Each row is a point on a landscape with many valleys, with its height.
From any point a ball rolls to the lowest of the 2 points nearest to it. It stops when none of these is lower. Distance is the straight distance between rows; heights are no part of it.
Pufol: [ -4   5  20  23  31  -3 -21  -4  -5   3 -42 -22   8  -6  29  25  -3  24
  12  29   7  14  16  -9  -8   4   1  23]  height 164
Dete: [  0   0  -4 -29 -12  -2   5   4  11  -5  18   4  -1   3 -15  -3   4 -27
  -6   0   5   8  -8  -1   0  -5   6 -38]  height 356
purit: [ -9   1 -26 -17   5  21  21  36  16  10  13 -13 -18  12 -38  -4  -8 -35
  11   2  17  -2  -4  -4   3  11  15 -35]  height 314
dofa: [ -3   4   8  17  30  11 -22  -6  -3   6 -39  -9   9   6  29  18 -18  17
   2  22   0   9  25 -16   4   9   2   9]  height 96
Lom: [ -1   6  26   2   7 -17  -6  -8  -4 -13  -2 -10  10 -14  13 -11  20  13
  16   6  -2   5 -25  32 -19 -11 -16  36]  height 249
fofo: [ -7  -8 -22 -17  -8  10  35  31  20   8  24  -8 -11  12 -36   0   4 -18
   8  -6  20  -7  -7  -8   4  11  10 -36]  height 339
daro: [-14  14  49  17  17 -16  -1  -2 -10  -6 -13 -18   9 -13   8  -6  15  12
  17  29  15   4 -10  30  -1  -9 -13  31]  height 523
Pem: [ -3 -16 -41  -1 -18  23  23 -15  -8  13   1  13   5  28   2 -13 -21 -19
  -4 -29  -9 -13   2 -12   6  14 -10 -35]  height 275
Defi: [  9   3  -3   6  20   5  -1  -1   9   7 -23 -13  -8  -2   9  18 -19   4
  -3  23 -11  -7  22 -12 -22  16  19  29]  height 452
Kugut: [ 13  -1  12  -9  14 -20 -12  -9   9  -4 -11  -1  -3  -8  32  -1   7  -4
  -7   9  -7  19  -8  11 -29   3   9  16]  height 469
namin: [ -5  -8  -3  31   7  12   4  -7 -21   7 -29  -8   2 -13   5   4 -24  20
   6   0  17 -10  18 -16  24   1 -10 -18]  height 248
vemeb: [ -7  10   5 -12   8   9   5  14  20   6  -2  -2 -22  -3  -8 -17  -8 -13
   3  24   6  15   4  13  -1   3  17   7]  height 455
Nok: [ 11   2   2  30  -8  -8  -5  -8 -19  -4  -4  11   4 -20  13   1   2  14
  -8 -29   5  -8  -3   3  15 -13 -14  -7]  height 262
pugo: [ -7  -9  11  18  14   2  18  -3 -19  -9 -13  -9   0 -15 -26   9  -2  -1
   2  12  33 -11  -1  -2  17  -2 -12 -16]  height 224
tivan: [ -1   4  -8 -15  16   6  -8  -5  18   5 -16   2 -10  16  26 -13 -17 -24
  -4  21 -16  20  10   6 -15   8  15   8]  height 274
seri: [ 11  -9 -11  -4  -5   1  -5  -8  18   2  -4   4  -7  11  10  -3 -10   8
 -10   4 -30  -2   8  -4 -21  15  15  16]  height 490
Volu: [  8  10  -2  -6 -10 -11   8   1  -1   3   4   9  -6  -3   2  16  -1   1
 -19   0  -6 -11  16 -13 -16  -2   9  22]  height 369
Kapo: [-10   5  28 -11  20  -9  -8   3   4 -16   4 -11   4  -7 -10  -7  11  -3
  11  23   7  11 -13  26  -6  -4  -4  22]  height 458
Nulu: [  4 -11 -15 -17 -21  -4  21  16   0  -1  31   5  -5  -1 -35  15  16   2
  -2  -8  12 -14  -7 -18  -7  -2  -1 -15]  height 333
sus: [  7   9 -30 -17 -30   5   9 -12   4   6  20  11   2  37  -1   6  -1 -24
 -14  -9 -35 -16  14 -28 -14   4  12 -11]  height 416
monat: [  5  -8 -17   7 -11  11  12  -4  -7  -2   0  11  -3  -7  -9   6 -14   4
  -9  -8   0 -17  11 -20   5   4   0  -8]  height 192
vupiz: [  4   0 -13 -28  -4   5  -4  18  29   9  10 -11 -18   1 -20   6  -3 -18
   5  18  -9   7   1  -3 -17   7  22  -7]  height 247
keva: [ 22  11  14  31   6 -25 -22  -2 -12  -5  -6   4   6 -10  43  13  21  21
  -4 -27  -9  -4  -6  15 -17  -7  -4  37]  height 421
dazik: [ 11   5 -22  -7 -23   3   2 -16  -4   2  16  19   6  23   5   6  -3 -14
 -25 -18 -33 -15  15 -22  -9   1   5  -6]  height 397
lamad: [ 10 -13  -1   7 -19 -15  -6 -11 -17 -11  14  11  17  -6  -4   4  24   7
  -6 -40   7  -7 -23   4   7 -15 -30 -19]  height 309
veg: [-12  12   2  15  22  25 -12  -8  -5  12 -36  -4   1   7  23  10 -27   3
   1  24   2   8  30 -19  12   5   6   1]  height 157
Buk: [ 12   9   8  -8 -13 -18  -2  -2   8   5  10   9  -6  -3  19   6  10   2
 -18  -5 -11   4  -2  -1 -23  -8   8  16]  height 393
kone: [-11   7 -40 -16 -26  22  21  -1   1  14  22  12  -4  39   0  -9  -7 -32
  -9 -15  -9 -16  11 -21  -1   8   5 -31]  height 600
gepen: [  6 -12   8 -25   5 -19  -9   0  27   1   3  -5  -9   1  16  -6   5  -6
   0  18 -10  20 -13   9 -33   3  14  14]  height 457
nuka: [ -3   1   6  19  26  12  -9  -2   6  19 -32 -20 -15   3  17   5 -18  16
  19  41  -4  17  19 -14 -12  13   6  19]  height 505
berip: [ -6   5   5   0  24  14 -10  -7   0  -1 -16   7  -3   0  10  -7 -16  -3
   1  15  -2  18  12   0   9   4   0  -2]  height 420
kuri: [  1   2   1 -29 -22  -7  -2   7  17  -1  31  17   3  14 -11   0  15   3
 -10 -10  -6   3 -12 -10  -2 -10   8  -5]  height 521
dafot: [ -8  13  33 -21  -7 -20   8   8   2 -12  23  -4   4  -7 -22  -7  21 -12
  -6  12  12   5 -18  21  -6 -13   0  12]  height 447
rete: [ -6 -10   6  23   6   7  18  -4 -18 -12  -7   5   6  -9  -7   8  -5   8
  -4  -8  30 -13  -2  -2  28  -1 -19  -9]  height 251
dure: [ -9  15  -9 -13  16  22   2  22  23  15  -3 -14 -27   1 -17  -4 -19 -25
  10  24   0  14  10   1  -5  11  24   7]  height 467
zuvu: [ 11  14  20  34   5 -13 -18 -12 -22  -5 -11   3   9 -26  19  -3  14  14
  -1 -23   5  -4 -10  20  16 -16 -12   8]  height 240
vok: [ -6  -7   5  -4  13   8   8  -3   1  -3   1  -5  -8  -7 -24 -19  -4 -11
   9  15  15  15  -8  14  17  -1  -4 -32]  height 395
sel: [  0 -18 -22  -8  -3  18   1  11  15   4   6   0 -11  -1 -27   0 -14  10
   2  -2 -18  -8   7  -9  -4  11  10  -1]  height 271
rup: [ -5 -21 -20  -4  -4  16  16   2   3   2   4   0  -8   0 -18 -14 -15  -4
   5  -9   9   5  -8  -2  14   9  -9 -32]  height 396
Keb: [  9 -12   9  13   6 -13 -10  -9  -2  -1 -14  -5  -2 -23  17 -10   7  26
  14  13  -9  12 -12  15 -17  -4   1  19]  height 207
tufi: [  3   4  -8 -14 -29 -13  19   1   3   3  34  14  -2  19  -6  10  26 -17
 -10 -16  14  -4 -14 -20  -3 -15   1 -31]  height 636
lumo: [ 12  -4  -5   5  -7 -12  -9   0 -11 -13   5  11   5  -9   2  15   6  11
 -15 -13 -15 -15  12  -7 -11  -3  -4  22]  height 338
teru: [ 20  -1  -7  -1 -16  -8 -12 -17   0  -1   8  16  10  16  10   3   4  -1
 -23 -27 -32  -1   4 -10  -6  -1   0  -1]  height 375
rini: [ 21  11   6  -1 -19 -24 -13  -7   2  -1  13  13   5  -5  15   9  26   5
 -19 -25 -13  -1 -11  -4 -19 -17   0  15]  height 408
lobat: [  2  11 -13 -32 -24  -4   8  18  26  15  21   6 -12  25  -3  -1   3 -24
  -5   6 -19  -2  12 -16 -20   3  27   3]  height 552
Fenu: [  0  -7  18   3  36  -6 -16  -7   3  -8 -18 -13  -1  -4  23  -9  -1   7
  14  29   3  26  -6  15 -15   7  -4  21]  height 441
buse: [  6  -6 -25  -3 -15  17   3 -17  -2   8   7  20   7  25   6  -9 -18 -11
 -18 -31 -19  -1   3  -7  12  11  -7 -23]  height 301
zuke: [-13   2  19  12  11   0  17   6 -13  -4   3 -14  -6 -19 -38   7   1  -4
   5  21  28 -14  -5   2  17   1  -4  -4]  height 199
ded: [  1  -4   4 -12  -4   0  -1  -3   3 -13  12  10   6  -8 -12   0   4 -13
 -11  -5   7   6 -11   3   4  -7  -4 -22]  height 370
migu: [-11  11  29  28  20  -4 -20   0 -13   8 -40 -23  15  -9  28  22   2  37
  11  25  12  11  20 -10  10  -8  -2  14]  height 205
fiza: [  9  -9  -1  12  -2  -3  -5  -7  -1   1  -8   4  -2 -18  11 -10  -3  22
   3   5 -13   3   0   7  -5   0   7  11]  height 178
zavob: [-10  -2   6 -14  -7   3  -1   4   7 -12  25   8   6   1 -22 -16  14   7
   2 -15  10  -1 -18  19  19  -8 -12   2]  height 399
Fud: [  2   5  -2  -6   1   2   2  -9  -5  -5   5  20   3   2   3  -4  -5 -13
 -18 -12  10   2  -4   1  11  -7  -5 -18]  height 381
Fel: [ -6 -19  -1 -23  12   5 -17   5  20  -3   7   0   5   4  -9 -16  -2  15
  10   3 -11  14 -14  18  -3   5  -1  17]  height 320
Sib: [  9   0   3  16   7 -12 -12   2  -8  -4 -18  -5   1 -10  20  23  -6  23
  -5   3 -10 -11  18  -7  -9   4   4  35]  height 412
selo: [ -8  11 -16 -11  15  23  -7  -3  10  14 -19  -5 -11  21  24 -16 -28 -32
   3  25 -19   8  23  -1  -9  17  18  10]  height 245
gopul: [-10 -18 -13   0  11  16  13  -3  -3   0  -5  -9 -10 -13 -30 -10 -13 -11
   8   8  14   7  -5   2  17   5  -9 -36]  height 383
vorup: [  1  12  27  12   9 -13  -2 -12  -1   4  -8  -2  -8 -17  20 -14   1   4
   0  18   7  18  -8  18  -4  -9   2   3]  height 257
tafu: [  0   4   1  30  11   7 -16 -14 -19   7 -33  -2   5  -9  26   4 -17  25
   4  -1  -2   4  19  -8  18   2  -5  -9]  height 286
mol: [ -5 -11  14  29  16   1  -6  -2 -27  -5 -27 -21   4 -31 -16  13  -9  19
  14  19  19 -11  10  -7  20  -5 -16   0]  height 324
Penib: [ 14   4 -11  21  -3  12  -8 -17  -5   6 -20   5   8  10  25  -2 -19   8
 -10  -8 -31  -2  20  -5  -2  15   7   5]  height 511
mibed: [  2  13  17   4   6  -6 -12  -3   3  -5   2  15   1  -1  19 -10  12   3
 -10 -12   4  10 -13  22   5 -12  -5  19]  height 417
suku: [ -2  20  -3 -20 -18  -9  27  11   4   9  23   8 -14   1  -8   7   1 -22
 -14   4  13  -6   7  -4  -7  -4   9 -13]  height 571
Nubil: [  6   7  25  32  12 -22 -16  -3 -17 -10 -20 -15  13 -18  43   5  23  30
  21  -6   4  -4 -16  25 -20 -12 -10  38]  height 391
Paf: [ 19 -16 -29  20 -17  -3  14 -13 -18   1   4  20   3  15   5   9   2   0
 -18 -42  -9 -20   6 -24   9  -1 -16 -17]  height 319
diru: [  1  -2  10 -32  -4 -16  -9  13  27   1  16 -10  -7  -1 -11  -6  12 -10
   5  20  -2  18 -16  14 -16  -2  10  -1]  height 444
dab: [ -8  13  31  29  16 -14 -23  -4 -28 -14 -27 -17  19 -20  33   6  19  33
  30   4   3  -2  -9  25  -2 -15 -21  34]  height 401
Dafo: [-11   0  13  -9   6   1  14  15   3  -7  10  -9  -4 -16 -45   3   7  -7
   5  15  16  -5 -10   6   6  -1   2   2]  height 171
zubot: [ -1  25   9  14   3   2   7  -5   0   5 -14   9  -6   0  24   6 -13   1
 -14   9   1  -2  18  -4   4  -2  10  14]  height 522
benov: [ -6  16 -20  -8 -14   8  35   4  -5  11  13  10 -17   5  -8   5  -7 -26
 -10   0  10 -15  13 -13  -9   1   9 -17]  height 581
befe: [  2  -6  14   3  40   2 -21 -13  -1  -1 -20  -4   2  -5  17  -8  -4   6
   9  24  -1  30   8   8   6   5  -4   6]  height 431
rotif: [-15   4  20  20  25  17  -8   1  -2  12 -29 -21  -6 -10  -5   3 -12  23
  22  36  15  11  13  -7  14   0  -5  14]  height 504
vapug: [ -9   9  -9 -11   2  16  15  15  10  -2  10  15 -10  14  -9  -3 -12 -17
 -13  -9   8  -1  13  -5  13   4   9  -3]  height 494
vunen: [ 13  -7   1   7  19  -8 -12 -15   5  -7 -19   4   2   1  36   0  -4   7
  -1   5 -20  14   7   2 -20   9   8  15]  height 465
gulit: [ -2  -3  23  12  11 -19  -3  -6  -3  -2  -9 -13   3 -17  25  -7  13  23
  15  16   2   7 -16  19 -24  -2  -2  34]  height 228
zadu: [ 26   3  -5   4 -18 -19 -20 -10  -1  -1  17  21   6   7  10  11  23   5
 -23 -41 -18  -7  -7 -12  -8 -16  -4   4]  height 394
Vuk: [ 22   6  15  -6 -11 -31 -17  -8   6  -2  12   8  10  -6  25   4  32   6
  -7 -25 -13   7 -28   9 -31 -15  -5  17]  height 419
depi: [ -2   1  -7   6   5  15   5 -14 -12  -3  -4  19   5   4  10  -6 -17 -18
 -12 -15  13   7   3   0  18   2 -13 -30]  height 392
vifuf: [ 11 -14  -4  21   4  -9 -19  -3 -28 -13 -18  -4  12 -25   7  11  -5  24
   1 -13  -7 -10  13  -4   9  -5 -12  12]  height 278
fudit: [ 10   8  17  33  16 -20 -20  -3 -18  -1 -33 -11   4 -13  48  22   3  24
   3   6  -5   5  13  -2  -8   0   8  17]  height 346
dekor: [ 16  -4   0  16  -6 -19 -21  -2 -24 -14  -6   0  11 -20  15  10  12  23
  -3 -21 -17 -17   7   2  -1  -6 -10  25]  height 307
zabu: [ -4   0   9  15  35  14  -9  -1  14  21 -25 -23 -20  -7  -1   3 -16   8
  25  43   9  22   8  -5  -2   6   9  14]  height 492
dum: [ -3  -6 -13  10  20  19   1  -6  -7   6 -17  -9 -13 -22 -25   3 -18  -9
  10  16  12   0   5  -7  10   5   0 -25]  height 366
moze: [ -6  -2 -22 -28 -13   7   7   7  10   5  15   4  -1  18  -8 -10  -6 -37
  -6  -5   3   7  -4  -4   7   2   8 -37]  height 341
ruzil: [-14  -4   9 -14 -15  -4  12   8  -1 -12  30   3  13   4 -29  -6  23   3
   8 -13  19  -8 -25  14  14 -11 -17 -11]  height 390
vimez: [ -9  -2 -33 -26 -36   4  24  13  18  17  36   8   0  46  -4  -2   7 -19
   5 -16  -1  -3  -3 -28   9   3   9 -47]  height 619
toge: [-12   3 -23 -22  -6  21   3  27  31  10   5  -4 -15  27 -12 -19 -20 -21
   1   4 -17   6  10  -3   4  16  23   4]  height 468
guf: [ -4   1 -19 -22 -30  -4  38  14   9  10  37   7  -3  33 -11   4  17 -18
   5 -15  23  -6  -9 -24  -1  -4   5 -45]  height 628
supel: [ -6 -14 -12 -18   8  16 -10  15  18   3   4  -7 -13   3 -26 -13  -9   6
   9   9  -7  13  -5   7   3  12   9   9]  height 300
Kives: [ 18 -12   2   5  -6  -7 -22 -10  15   0   6  14  11  19  25 -10  10  18
  -6 -22 -29   4 -16   9 -13   2   2  26]  height 365
vepoz: [ -3  -6 -17  24   1  18  15 -15 -20   9 -24   7  -1  -3   9   3 -25  -2
  -1 -10  16 -10  15 -17  17   7 -12 -28]  height 204
tuz: [-15  -3  10 -24 -21  -7  17  23   7  -6  42   0   9  15 -34  -1  27  -1
   7 -11  22 -10 -23   2   6  -7  -1 -23]  height 378
bipe: [  7  17  23  25   9 -13 -11 -12  -6   1 -18   1  -5 -20  34  -5   3  12
  -2   4   6  10  -2  13  -1  -8   2   6]  height 241
ves: [  2   7 -10   9  13  19  -4  -2  -3  10 -25 -10 -11  -8  -2  18 -24  -2
   0  20  -7  -9  25 -20  -8  14  12   7]  height 473
Zabug: [ -6  10 -32 -14 -25  10  28   6   3  13  26  12 -10  23  -6  -3   0 -27
  -5  -3   0 -15   6 -24  -8   2  11 -27]  height 592
vovo: [ -5 -12 -31  -9 -18   9  50  13   2   9  22   9   0  33 -14   4  12 -23
   4 -18  27 -13  -3 -19  -6   6   2 -38]  height 637
zub: [  9 -15  -7  -8  -8  -1 -21 -10   8  -6   7  11  14  12   6  -6   6  20
  -6 -23 -23   4 -11   9  -1   3  -6  16]  height 353
Didi: [ -8   4 -26 -20  -1  19  -1   2   8   7   3   5  -7  10   3 -18 -17 -39
  -5   5 -11   7   9   1   4   8   8 -25]  height 322
zum: [  3 -17  -4  18  18   5 -20  -5 -16  -5 -29  -7  11 -17  -2  11 -15  28
   4   7 -11  -5  19 -11   9  12  -8  16]  height 239
sigiz: [ -6   2  23  -4  13  -3  -5  -5   3  -6   0  -4  -2 -11  -9 -24   3 -10
   3  19  10  18  -9  26  15  -7  -3 -12]  height 406
pas: [  3   8 -20 -23  -4  16  -1   0  11   9   4  -1  -6  18 -10   3 -19 -27
 -11   9 -25  -7  17 -14 -16  16  19   4]  height 454
mel: [-12  14  -7   6  23  27  -7  -5   4  18 -29  -9  -9  12  19  -5 -30 -16
   8  29  -7   8  28 -10   0  11  13   6]  height 208
mepi: [ -4  -1  15  12  21   5 -18  -6  -8  -8 -14   4  14  -7  12  -1  -1  23
   3  -4   1   2   4  14  10  -3 -10  28]  height 423
Guma: [ -2   6  21   8  -2 -17 -11  -9  -9 -13   2  -4  18 -23   1  -9  22  11
  10  -4  -1   1 -19  24  -5 -15 -16  18]  height 263
zom: [ 27   3   4  22   0 -26 -13  -9  -1  -4 -10   0   1  -3  40   8  11  15
 -11 -19 -25  -4  -1   3 -24   2   7  32]  height 437
pak: [ 14 -15  -7   5 -31 -17   2  -4  -9  -2  21  12   7  -3  -7  10  22  12
  -6 -34  -1 -16 -17 -15   0 -18 -22 -14]  height 325
Kof: [  1  -4  -2   4  -1   1  -1  -2  -4  -3   0   1  -5 -16 -10  -2  -9  12
  -5   3   1  -4   3   1   1  -1  -1   2]  height 140
bok: [  1   2   4 -18  -2  -1   6  17  14   4  10  -9 -14 -13 -33   8   0  -9
   0  15   7  -2  -3   4 -11   2  12   3]  height 206
fidu: [-13  14   5  -1   6  11  18   8   0  -6   2   9 -11   0  -9   6 -13  -9
 -10   3  18  -7  12  -6  15   1  -1   0]  height 506
mugu: [  4  -4   1 -15 -23 -21   7   6   0  -8  24  -1   3 -17 -24  11  21   6
  -2  -6   5 -11 -12  -6  -7 -12  -6  -6]  height 304
Birar: [-16  -4  26   8  12  -2   8  -2 -17 -18   8  -7  15  -9 -37  -8  14  -8
   4   8  20  -4 -20  24  18  -6 -20  -8]  height 477
fova: [  0  16  26 -26 -25 -30   5   4   5   0  31   3   4  -2 -13   5  30  -5
  -7  -6   6   3 -18   7 -12 -19  -1  12]  height 438
tigi: [ 20  -1   4   6 -11 -17 -20 -10 -14 -15   9   7  18 -15   1   3  25  11
  -3 -40  -7 -10 -23  10  -2 -21 -20   3]  height 293
Lib: [  5  -9 -14 -20 -16   6  -3   0  23   6  10   6  -1  22  -1 -10  -5   7
  -5  -4 -29   0   5  -7 -10  13  15   9]  height 501
Mam: [  5   1  15  -3 -14 -19  -5  -5  -8 -15   9   4   6 -24 -12   8  16   5
  -3  -5   5  -9 -10   8  -7 -14 -10   8]  height 282
Miki: [-20   6  32   7  22   1  -1   1 -13 -15  -3 -16   9 -10 -35  -8   9  -5
  13  25  13   2 -15  22  18   0 -14   6]  height 471
Vodak: [ -5  -1  25  -8  35 -15 -11   0   6  -8 -10 -16   2  -7   9  -6   9   1
  14  26  11  24 -14  22 -16   2  -5  31]  height 449
repal: [  0 -29 -22  -4   0   6  28  -2  -8  -9   4  10  10   8 -23   9   1 -11
   0 -22  25  -5  -7 -13   6  14 -18 -28]  height 653
lun: [ -2   3 -24 -28  -5  15   3  30  24  10  18 -14 -14   7 -34   4  -3 -29
   6   8   0   0   1  -8  -3   9  23 -22]  height 283
mirim: [-13  10 -14  -9   5  27  14  22  13  10   0   5 -13  15 -10 -11 -22 -17
  -2   3   2   1  22  -4  16  13  15   3]  height 483
fabe: [-10  -1  20  30   2  -4   8 -10 -27 -13  -3  -3  14 -15  -7   1   6  11
   2  -7  24 -17  -7  12  26 -11 -27  -1]  height 272
tud: [-13   0  -9 -28 -12  11   0  23  29   9  16   2 -12  17  -7 -22  -2 -13
   6   5  -8  10   2   9   5   3  23  -7]  height 456
Bak: [ -9   8  38  30   3 -14  -3  -6 -31 -15 -12 -19  16 -26 -11   2  11  10
  15  11  17 -19 -10  19  17 -13 -24   9]  height 290
bogo: [ 14  -9  -8   5   9  -9  -8 -10  13  -4 -12   0   0  12  23   4  -7  10
 -11   7 -29   3   5   2 -31  15  13  27]  height 478
rupo: [  2 -34 -10   1  -1   6  20  -4 -16 -10   3   6   9   1 -18   0   1   2
  -2 -25  26  -3 -15  -1  17   4 -25 -29]  height 658
naran: [ -4  12  21  23   3 -13  -4   2 -12  -1 -21  -9   8 -18  16  22   2  27
   1   7  12  -9  13  -3   5  -6   1  27]  height 387
nov: [ -2 -26  -9   0  -8  -1  10  -1 -13 -13   7  -4   3 -17 -31   2   3  10
   4  -9  17 -10 -16   1  10  -1 -19 -16]  height 663
Lar: [  0 -19  -6 -16  -9   9  -9   1  11  -1  12   8   8   6 -14  -7  -1  19
  -1 -14 -15   5  -9   4   5   5  -7   1]  height 337
gebip: [ -1   7 -27   3   5  25   2 -12  -9   7 -15   4   2  10   4  -4 -32 -15
  -6   3 -27 -11  25 -10  -3  17   9  -3]  height 484
pafo: [  4  -6 -12 -20 -31  -3   1   5  17   7  28  16  -1  24  -4   1   6   6
  -8 -16 -19  -4   0 -14  -2  -3   7  -6]  height 513
rem: [  2   0   6   5  15  -5  -2   6   3   2 -18  -6  -7  -9   5  19 -11  17
   1  18  -2  -2  14  -6 -11  11   7  37]  height 433
gid: [ 11   3   8  34  13  -7 -27 -12 -22  -2 -33  -4   6 -11  42   9  -2  28
   3 -13 -11   6   8   3   9   0  -2   8]  height 318
fuboz: [  2   1 -12 -26   5   7 -14   0  19   3  -9   4  -8  11  13 -19 -12 -31
  -4  11 -16  21   9   9  -4   5  13 -12]  height 298
tuv: [ -1  -7   3  17  21   8  -8  -4 -18   4 -28 -19  -6 -26 -20  17 -17   4
  13  24  16  -4  12 -13  14   3  -8  -7]  height 344
Geto: [  4   9 -31 -26 -25  13   4  -2   7  10  13  -1  -2  31 -11   3 -11 -27
 -10   3 -36 -17  16 -18 -17  15  20  -6]  height 436
bamut: [ 20   7   6  18   2 -13 -14 -14  -1  -4 -13  12   0   1  38   1   1  10
 -15 -14 -22   3   2   5 -11   3   7  15]  height 450
Pek: [  9   2 -22  10  -4  19  -6 -24  -7   1 -12   5   9  25  12  -2 -24  -8
 -19 -11 -42  -9  23  -9   0  21   6  -1]  height 498
daz: [  3  18   0 -29 -22  -9   8   7  17   8  19   4 -14   8  -3  -3   5 -23
 -14   6  -1   3   4  -5 -17  -4  18  -6]  height 563
Tani: [ -7  -3  11 -34 -11  -8  -6  25  24  -2  24 -12  -2   1 -30 -11  17  -5
  12  14   6   7 -21  15  -4   0  16  -8]  height 434
Zib: [-13   1 -27   1   6  30  22  -6 -13  10  -7   6  -6  12   1 -10 -29 -28
   3  -2  13  -4  11  -7  14  14  -6 -35]  height 281
Gedu: [ -2  -9 -33  12 -10  19  27 -15 -16  11  -6  11   0  10   6  -6 -21 -14
  -4 -18   5 -14   1 -15   8  11  -9 -35]  height 250
riva: [ 11   8  17   2  -5 -22 -24  -8 -15 -20   4   0  21 -23  12   0  30   7
   5 -20 -10   4 -27  24 -15 -19 -17  20]  height 276
bal: [ -5   1  21  22  25  -3 -23  -7 -12 -10 -18  -9  14 -10  26   1   7  37
  21   6   2  10  -3  20   3  -4 -16  34]  height 413
labe: [ -3  23  17   1   6   0   7   7  -1  -3   2   9  -5  -3   7   3  -8  -4
 -14   6  13   3  10   3   5  -2   3  17]  height 514
Disas: [ -9   9  33  24  16  -9  -5  -5  -8  -1 -19 -18   4 -18  10  -4   7  24
  18  33  16   8  -1  16   5  -8  -7  20]  height 518
Vil: [ -2 -11  -3 -25  -8   5  -2  18  17   1  23 -10  -4   1 -39  -8   6   5
  12   2   4   7 -19   3   5   3   7 -20]  height 422
motu: [ -6 -19 -14 -15 -13  11  12  11   9   3  15   0  -4   0 -31 -13  -3   4
   9  -7   6   1 -11   3  11   5  -1 -26]  height 409
ref: [-22   9 -23  -8  15  28   9  -1  -5   8  -7   1 -10  10   3 -10 -28 -35
   2  10   9   3  17  -6  12   7  -2 -23]  height 305
Vifez: [ -8   1  28  32   6 -13 -10  -2 -32  -9 -24 -27  10 -31  -6  11   6  19
  14  22  16 -12   5   3  16 -11 -15   8]  height 306
nobi: [-13   8  23  21  15   6  -4  -3  -6   5 -15 -11  -1 -15  -4  -4  -5  22
  12  23  14   6   4   6  16  -5  -4  13]  height 512
kavuf: [  9 -21 -26   8 -27  -8  17  -7  -9  -3  21  17   3  10  -1  10  11   4
 -13 -35   0 -16  -3 -23   2  -7 -15 -24]  height 345
novaz: [ -2   6  -2   5  18  18  -6 -10 -14  -2 -18   7   4   2  11   1 -24 -15
  -9  -4   4   7  15  -4  17   2  -3 -13]  height 405
Mitem: [ -6   7   5 -41 -26 -14   3  20  24   4  36  10   2  28  -7   3  21 -17
   0  -7   0   7  -8 -14   5 -12  10 -15]  height 529
vom: [ 14   8  19  41   6 -26 -25   0 -21  -7 -25 -13   7 -19  47  11  16  29
  13 -19  -9  -8  -3  16  -8  -9  -5  32]  height 404
sen: [ -5 -12  -8 -22 -14   1  23  27  13  -4  31  -9   3  14 -41   0  18 -14
  10  -6  26  -2 -22  -1   8   2   7 -40]  height 361
gesi: [ -7   5 -36 -28 -37  14  14   4  13  19  32   5   3  56  -5  -5   2 -24
   4 -16 -24 -15  12 -30   0   6  13 -34]  height 610
tatu: [ -9 -16  -7  -5 -22  -2  19   4   7  -4  34  15   7  13 -18  -3  18   7
   2 -31  18  -9 -24  -1  16 -11 -17 -21]  height 403
rufis: [  1   9  29  27  13 -23 -12   4 -18  -5 -24 -19   7 -23  28  19  11  24
   8  12  10  -2   6   4  -6  -6  -3  34]  height 371
fepi: [ -8   6 -14 -37 -21  -3  12  27  26   9  32   5  -8  26 -17   6   6 -15
  -2  -6  -6  -1   3 -15  -1  -1  18 -15]  height 539
nud: [  7  19  24  31  12 -14 -13 -16 -21 -11 -18  -2   6 -29  21   4  10   9
  -2   0   9   7   0  13  11 -16  -8   0]  height 221
mamul: [  5  11  27 -23 -17 -35  -3  -1  11   3  21   0   6  -5  13   3  31  -1
  -6  -8   1   7 -27  14 -29 -16   0  21]  height 429
Fisun: [  3   5  10  -1  -4   0  -8  -2  13  -4   6  19  -4   7  18 -16   2   5
 -12  -8  -6   6  -5  15   8  -3   4  16]  height 424
beten: [ -4 -19   3  12  -5  -4   3   2 -22 -13   0  -9   6 -31 -30   2   6  15
  12   2  12 -20 -12   4  11 -10 -16   6]  height 667
kuv: [ -2  10  -4   0  23  23   1   7  18  18 -18 -18 -27  -8 -11   1 -22  -8
  16  33  -1  15  10  -5  -6   9  18  10]  height 480
zekav: [ 16  -8 -14  34 -14   0   4 -11 -18   2  -1  18   1   1  12   0  -2  12
 -12 -41  -4 -18   0 -10  13  -8 -15 -13]  height 289
mobu: [  0   4 -21  -8   8  17   2  -4  -1   5  -5   2  -7   0  -8   5 -21 -20
  -5   9 -12  -6  17 -15  -9  12   9  -6]  height 470
rako: [ -2   1  13  -2   0   3 -16  -5   4  -8  16  13  15  -1   5 -16  15   7
   1 -24   2   7 -23  25  15 -12 -19  12]  height 410
fadag: [  2 -22 -33  -7  -6  13  48   5  -3   1   9   6   3  23 -21  10   0 -22
   4 -18  29 -12  -1 -23  -3  11  -3 -28]  height 645
zubo: [ -9  -3   2 -13   2   4   5  17  29   7   3   2 -12  12   7 -23  -4  -6
   1  12  -5  16   0  12   0   3  18  19]  height 445
vege: [ -2   7   9 -22 -11  -9   1  15  25   1  17  12  -6  14   9 -11  12  -2
 -10   1  -1  10  -9  16  -3  -5  16  20]  height 435
fazop: [  9 -22 -23   5 -10  11   4  -5  -4   0  -4   2   1  -3 -15   3 -18  14
  -6 -11 -22 -15  13 -17   4  14  -4  -6]  height 232
Vukir: [-11   6  31   1  23  -6  -7  -1  -5 -10  -2 -17   1 -17 -25  -1  10  -6
   8  30  13   0  -6  17   1  -6  -6  16]  height 464

Where does a ball stop that starts at each point below?
dum -> Dafo
Kugut -> gopul
dafot -> teru
tigi -> Kof
mugu -> Kof
gebip -> teru
novaz -> dofa
vege -> Dafo
Miki -> dofa
zub -> Kof

Write out the way that a ball takes from each point below.
tatu -> tuz, sen, fofo, purit, lun, vupiz, bok, Dafo
lamad -> tigi, riva, Guma, Lom, gulit, Keb, fiza, Kof
Sib -> naran, rufis, fudit, gid, tafu, namin, vepoz
